Each row is a point on a landscape with many valleys, with its height.
From any point a ball rolls to the lowest of the 2 points nearest to it. It stops when none of these is lower. Distance is the straight distance between rows; heights are no part of it.
j91 height 7.16: [ 20   3  17  -7  -9  -3  14 -24  20 -46 -22  -7   9  -3 -16   1   5   5
  -6 -25  14]
j755 height 3.79: [ 11   0  -9 -24   8   3   0 -24  -3   5  15 -28  15 -14   2 -14 -28   4
   7 -43  11]
j362 height 6.22: [  1 -23 -36  -4 -11  10   8 -37   5 -67   8  -8   0   5 -20 -29   4   9
 -17 -51  -1]
j697 height 7.31: [-16   3 -11  21   0  11  10  -7   1 -66 -17   3 -26   8 -22 -10   8  -8
 -31 -30 -21]
j932 height 7.07: [-26 -11  -6  17  15  20  -8   2 -17  -6  12   0 -14  -4   2 -11 -20  -3
  -9 -12 -20]
j602 height 5.30: [  7   9  13  -6 -10 -14 -19   6  -2  50  12  10   5 -10  14  20  -4  -4
  14  17  16]
j396 height 2.19: [  2 -31 -11 -21 -17  -6  13 -39  -3 -21   0 -12  -1   1 -38  -7  -4  10
 -15 -60  12]
j552 height 6.95: [ -1  16  14  14  -9  14  14  -4  -1 -52 -34   5 -13   5 -12  -1  21   8
 -20   2 -19]
j573 height 5.51: [  3  16   4  10  -4 -19 -16  43   7  38   0  22   4   1  42  22  28  -7
  18  62  -8]
j615 height 5.12: [  5   7  11  13  29   2  -5  18   4   7  10  -1   7   2  16  -2 -16  -4
 -10  17  -9]
j458 height 4.26: [ -3 -35 -17 -21 -24  -5  23 -43   1 -49  -3  -9 -12  10 -48 -13  10   7
 -20 -51  12]
j76 height 6.76: [-15 -26 -27 -15 -22  12  17 -28  -6 -54 -12   2 -25   6 -41  -2  24  -5
 -48 -24   2]
j140 height 8.65: [ 16  16  23 -15   3 -24  16  10  18  23 -15 -10  31  -5   3   8  -7   0
   6   4  26]
j419 height 5.98: [-14   6   7  28   4   9 -17  22 -12  25  -2  16 -23  -2  21  11   4  -1
   5  28 -25]
j34 height 5.15: [  5 -10 -26  -1   9 -31 -18  14   9  64  37  10  33  18  33  21  -7  -5
  44  41  38]
j451 height 5.66: [  0 -21 -22 -20 -30 -11  20 -40   3 -60 -17   2 -13   5 -44  -4  22  -1
 -30 -39  14]
j640 height 8.75: [ 15  22  31  -9  10 -12   9   9   4   6 -16   4  22 -15  10   9   6  10
   3  12   9]
j581 height 7.54: [-21   8  -4  27   7  10   9   9  -7 -35 -15   2 -31  15 -20  -2  -2  -6
 -34 -14 -33]
j679 height 4.68: [ 13  -2   3 -17  17  -8   1 -14   7  17  18 -20  24 -13   0 -13 -31  13
  10 -23   3]
j722 height 8.32: [ 22   2  17 -21   3   0  11 -22  10 -24   0 -30  24   5 -14  -7 -20   8
  18 -38  34]
j638 height 5.52: [ 22   6  -6  -8  19 -24   0  -7   4  31  13 -19  31  -5  12  -8 -28   8
   8  -1  12]
j757 height 2.44: [  2 -16  -3 -18   3  18  -1 -25  -5  -2   9  -7   9 -14  -6 -10 -23  -2
  -1 -38   3]
j222 height 5.84: [-13 -23 -31   0  -5  23  -1 -23 -17 -37   9  -4 -17  -1 -27 -17  -4  -5
 -36 -30 -20]
j607 height 8.16: [  1  -9 -15  15 -15   7  22 -23   9 -79 -18   4 -16   5 -27 -11  22   0
 -16 -36  10]
j130 height 6.77: [ 14   7  20  -7  -9   9  15 -12  22 -16 -20  -1   7 -13  -5  -2  -4   3
  -1 -11   7]
j302 height 5.77: [  6  15   4   5  -4 -28   1  40  12  50   5  22  22  12  31  12  20  -7
  24  72  10]
j247 height 8.09: [ 25  -9   0 -16  -7   3   8 -41   1 -40   1 -25  18   6 -19 -14 -13   1
  14 -57  26]
j151 height 2.62: [-18  10   8  -2 -13  13  -7  20 -16   3 -21  25 -17 -13  -6  18  35   1
 -10  21 -36]
j200 height 8.47: [ 21  11  23 -23   1 -10   8 -16   2   3  -2 -32  19  -4  -5   5 -18  12
  17 -33  40]
j820 height 8.90: [ 16  -7 -16   4  34   4   8  -8   3   9  24 -19  22   2  24 -31 -34   2
  12   3  -3]
j475 height 5.86: [  7 -29 -41 -17 -11  16  14 -51   9 -50   9 -20   1   6 -30 -36   5  11
  -6 -67   9]
j100 height 4.24: [  4  19  17   7  13  -5  -3  29   9  10   0  14  -3  -3  16   2   1  -1
  -5  28 -10]
j682 height 8.84: [ 12  21  31 -10  -3 -11   5  16   7  26 -17  13  19  -6   4  15  12   5
  13  31  -4]
j804 height 6.94: [ -7  14  18  16   1  14   7  15  -6 -14 -25   3 -10 -13  -1   3  10   7
  -8  11 -18]
j925 height 6.79: [-12  22  14  16   0  10  -4  45  -6  15 -24  21 -21   3  14   8  35  -1
  12  50 -31]
j107 height 6.99: [ -6  -1   3   3  -2   7   2  -8   6 -44  -3   2  -9  -4 -18 -13   3 -15
 -31 -30 -16]
j867 height 7.53: [ -9 -10   2   9  10  22  -1 -10   0 -20   3  -4  -1  -9  -3 -11 -17  11
 -10 -13 -14]
j648 height 6.49: [-15 -34 -34 -11 -10  12  18 -33 -10 -39  -4   5 -15   8 -38  -6   6  -4
 -37 -26  -9]
j270 height 6.68: [-14  30  11  32  10  13 -10  53 -10   6 -16  11 -17  14  22   9  16  -1
   8  49 -29]
j583 height 5.99: [  5  10  -7   5  -2 -36  -5  28  17  60  15  22  25  11  27  19  13 -15
  26  62  30]
j519 height 6.00: [ 13  13  17 -15 -13  -1  -8  -1   4  33  -2   4   9 -14   6  15 -12  -4
   5  -3  16]
j841 height 8.59: [ 23  22  30 -27  -6 -12   8  -5  13  16 -11 -26  28  -3  -3   3 -16  -4
   9  -3  35]
j159 height 7.36: [  7  -1  10  11 -16   1  19 -14   8 -73 -31   7 -13   0 -27  -6  24   3
 -21 -10  -8]
j471 height 3.54: [  4  13  12   6  17 -19  -7  31  12  33   2   9   4   7  21   6   0   1
   5  47   1]
j369 height 7.17: [ 19   2  -3 -29   0   0  -5 -15  -8  43  27 -40  22   2  10  -4 -37   9
  30 -22  23]
j800 height 7.66: [ 11  -6   4  -6  -9  -1  21 -37  15 -50 -13 -17  13  -3 -23  -6   0  10
   5 -46  20]
j398 height 6.41: [ 11  13  21 -26  -9 -10 -11  -5  -4  42   9 -20   7 -14  -1  13 -17   3
  15 -13  23]
j927 height 5.39: [ -9 -26 -27   0   8  31   2 -33 -13 -26  17  -4  -9   0 -18 -24 -15  -3
 -19 -35 -13]
j644 height 6.83: [ 15   1   8 -29 -13  -6 -11 -12  -9  39  20 -35   7  -5  -5   6 -23   5
  24 -35  28]
j997 height 2.81: [ 20   0 -10 -17  15 -27  -9   7   3  53  26 -10  29  13  22   7 -25   8
  20  36  32]
j101 height 4.52: [  6  11  10  -1 -15 -11 -21  18   3  39   5  24  -1 -13  18  22  13  -6
  18  28  -3]
j135 height 6.73: [  4  -1  -3   5  22 -18 -14   3   3  40  22  -3  16 -10  20   3 -22  11
  13   7  11]
j194 height 3.68: [ -1   4  16  -3 -18   0 -18   8 -10  21  -2  16  -8 -20   1  17  19 -12
   3  14 -11]
j5 height 6.43: [ -1   0  -6   8  28  -9  -8   9   1  27  19  -2   9  -6  13  -7 -18  -1
   6  12 -12]
j322 height 5.62: [ -8   0 -12  20  16 -30 -26  26   1  45  30  10  12   5  40   8  -4  -3
  27  48  10]
j885 height 6.65: [-16  -7   3  -3 -14   8  12 -18  -4 -21 -29  15 -27 -12 -35   3  26   5
 -26 -20  -7]
j620 height 5.13: [ -5   7  16   9  -4  -8 -14  29   2  35   3  32 -13   1  30  16  30  -9
  23  43 -14]
j434 height 3.02: [ -9  10  25 -12 -15  11  -6  11 -10  14 -20  19  -3 -11  -9  20  26   3
  -1  25 -25]
j770 height 7.97: [  5 -10   5 -12  -8 -16 -23  -2  -9  54  33  -8   3   0  16   9 -26   3
  38  -3  19]
j7 height 6.45: [  8   5  19 -10 -13   3   1 -10   5   5 -12   2  -3 -18 -10   5 -10   4
  -1  -7  10]
j453 height 7.91: [  6 -14   5   7  18  15   9 -16  16 -21   8 -14  14  -2   0 -27 -25  11
  -7 -19   1]
j406 height 6.60: [ -1  -9 -13   5  -3   8   9 -25   7 -63   6  -8  -4   3 -16 -20 -10  -7
 -19 -37 -10]
j479 height 6.66: [-28  -6   2  21   3  22 -11  17 -17 -11   1   6 -27   0  -5  -2  -7  -4
 -16   4 -26]
j597 height 4.20: [  6  -5 -12   0  17 -32 -25  16   8  59  29  -3  24   8  33   8 -15  -2
  33  33  19]
j124 height 2.77: [  6   5   8   4  22 -24   5  26  14  43  10  10  21  13  23   3 -10   3
  11  50  22]
j452 height 5.26: [ 13 -13 -32 -12   1  19  12 -41   7 -34  10 -23   2  -6 -16 -32 -18   8
   1 -58   4]
j781 height 6.37: [-21   7   8  33   2  19 -12  36 -13  -6  -2   7 -23  10  15   8  -6 -11
 -11  21 -31]
j839 height 6.63: [-13  27  11  20  -5  26  10  37 -19 -16 -43   9 -31   5   2   7  31  -4
 -14  25 -36]
j125 height 7.11: [-11  -3  12   6  -7  11   9  -7  -6 -12 -19  10 -17  -7 -18   4   7   2
 -19  -8 -20]
j715 height 3.82: [  3 -30  -5 -21  -3   4   0 -36  -9  -5  14  -3 -11   9 -35  -9  -6  11
 -13 -39   1]
j611 height 5.57: [-14   7   2  19 -21   0 -27  26  -9  21  -2  27 -31  -4  18  15  20  -9
  15  34 -25]
j86 height 5.70: [ -3   1 -30  20   5 -37 -25  31  17  42  27  20  13  24  52  20  21 -13
  39  72  26]
j364 height 6.44: [ -7   5 -14  24  10 -15 -23  20  -3  31  17  14  11  -5  41  17   5 -14
  17  52   1]
j179 height 8.33: [  8  -1   0  14  31   7  13  -5  16  -8  14 -20  19   0  18 -22 -34  12
   1 -10  -4]
j512 height 7.50: [ 10  -6   8 -19   3 -18  -6  -2  -6  53  30 -30  20   2  17   5 -22   9
  35  -2  35]
j793 height 6.53: [-13  20   8  35   2  22  -5  44 -26  -9 -20   5 -32  11  11   9  13  -3
  -8  25 -34]
j18 height 2.02: [ 13   6   0 -13  13 -25  -1  19   5  46   6  -9  30  13  14   6 -12   3
  14  53  34]
j293 height 6.86: [-19  14  -7  37   2  -3 -17  51   0  20  -4  16 -20  20  37  17  19 -14
  13  56 -29]
j903 height 7.23: [-15  16  -6  31  21 -11 -22  55  -7  30   5  11 -10  12  42  11  12  -8
  10  50 -17]
j923 height 4.60: [ 19 -10 -25 -28   2  17  10 -40  -5  -5  14 -34  18  -3  -9 -27 -21   6
  12 -60   7]
j184 height 2.76: [-28   5   6   8 -19  23  -1  22 -20 -16 -24  19 -28  -4 -14  12  31   4
 -28   4 -36]
j166 height 5.49: [ -9 -12 -30   8  15 -44 -14  21  11  54  40  14  27  25  40  14   8 -12
  39  61  39]
j301 height 6.74: [ -8  28  16  24   3  20  14  17  -7 -32 -42   5 -23   5  -9   3  21  -5
 -15  15 -31]
j639 height 5.11: [ -8 -23   2 -13  -7  15  -5 -25 -13 -10   6  14 -18  -1 -34   4   1  -1
 -21 -24  -6]
j333 height 3.01: [-21  -4  -6   7 -16  15  25   1   0 -62 -40  12 -33  14 -35  -2  36 -10
 -39  -8 -18]
j647 height 5.54: [ -6  -7   0 -13 -12   6  19 -32   2 -31 -16   7  -8 -12 -29  -3  14  -3
 -19 -36  12]
j317 height 4.19: [  1 -15 -19  -8  14  26  -2 -26  -3  -5  21  -4   4  -9   0 -30 -27  -5
   0 -34 -16]
j109 height 4.02: [  1  -6   6 -17  -9  16   6 -31   4 -13  -2  -5   1 -14 -14  -5  -4   0
 -10 -40  18]
j671 height 2.30: [-27  -3  -2   3 -13  18  18  13 -15 -35 -33  17 -33   2 -29   0  35  -6
 -34   2 -30]

Call two points neighbours if one is among the 2 nearest of the other. Go from one point of each pair to the other, from neighbour to neighbour, staying as low as possible. Name the highest point that can't be avoided.
j757 and j396 -> j76
j18 and j757 -> j135
j151 and j671 -> j184

For each start below, name the point where the ball stops.
j5 -> j18
j179 -> j781
j159 -> j781
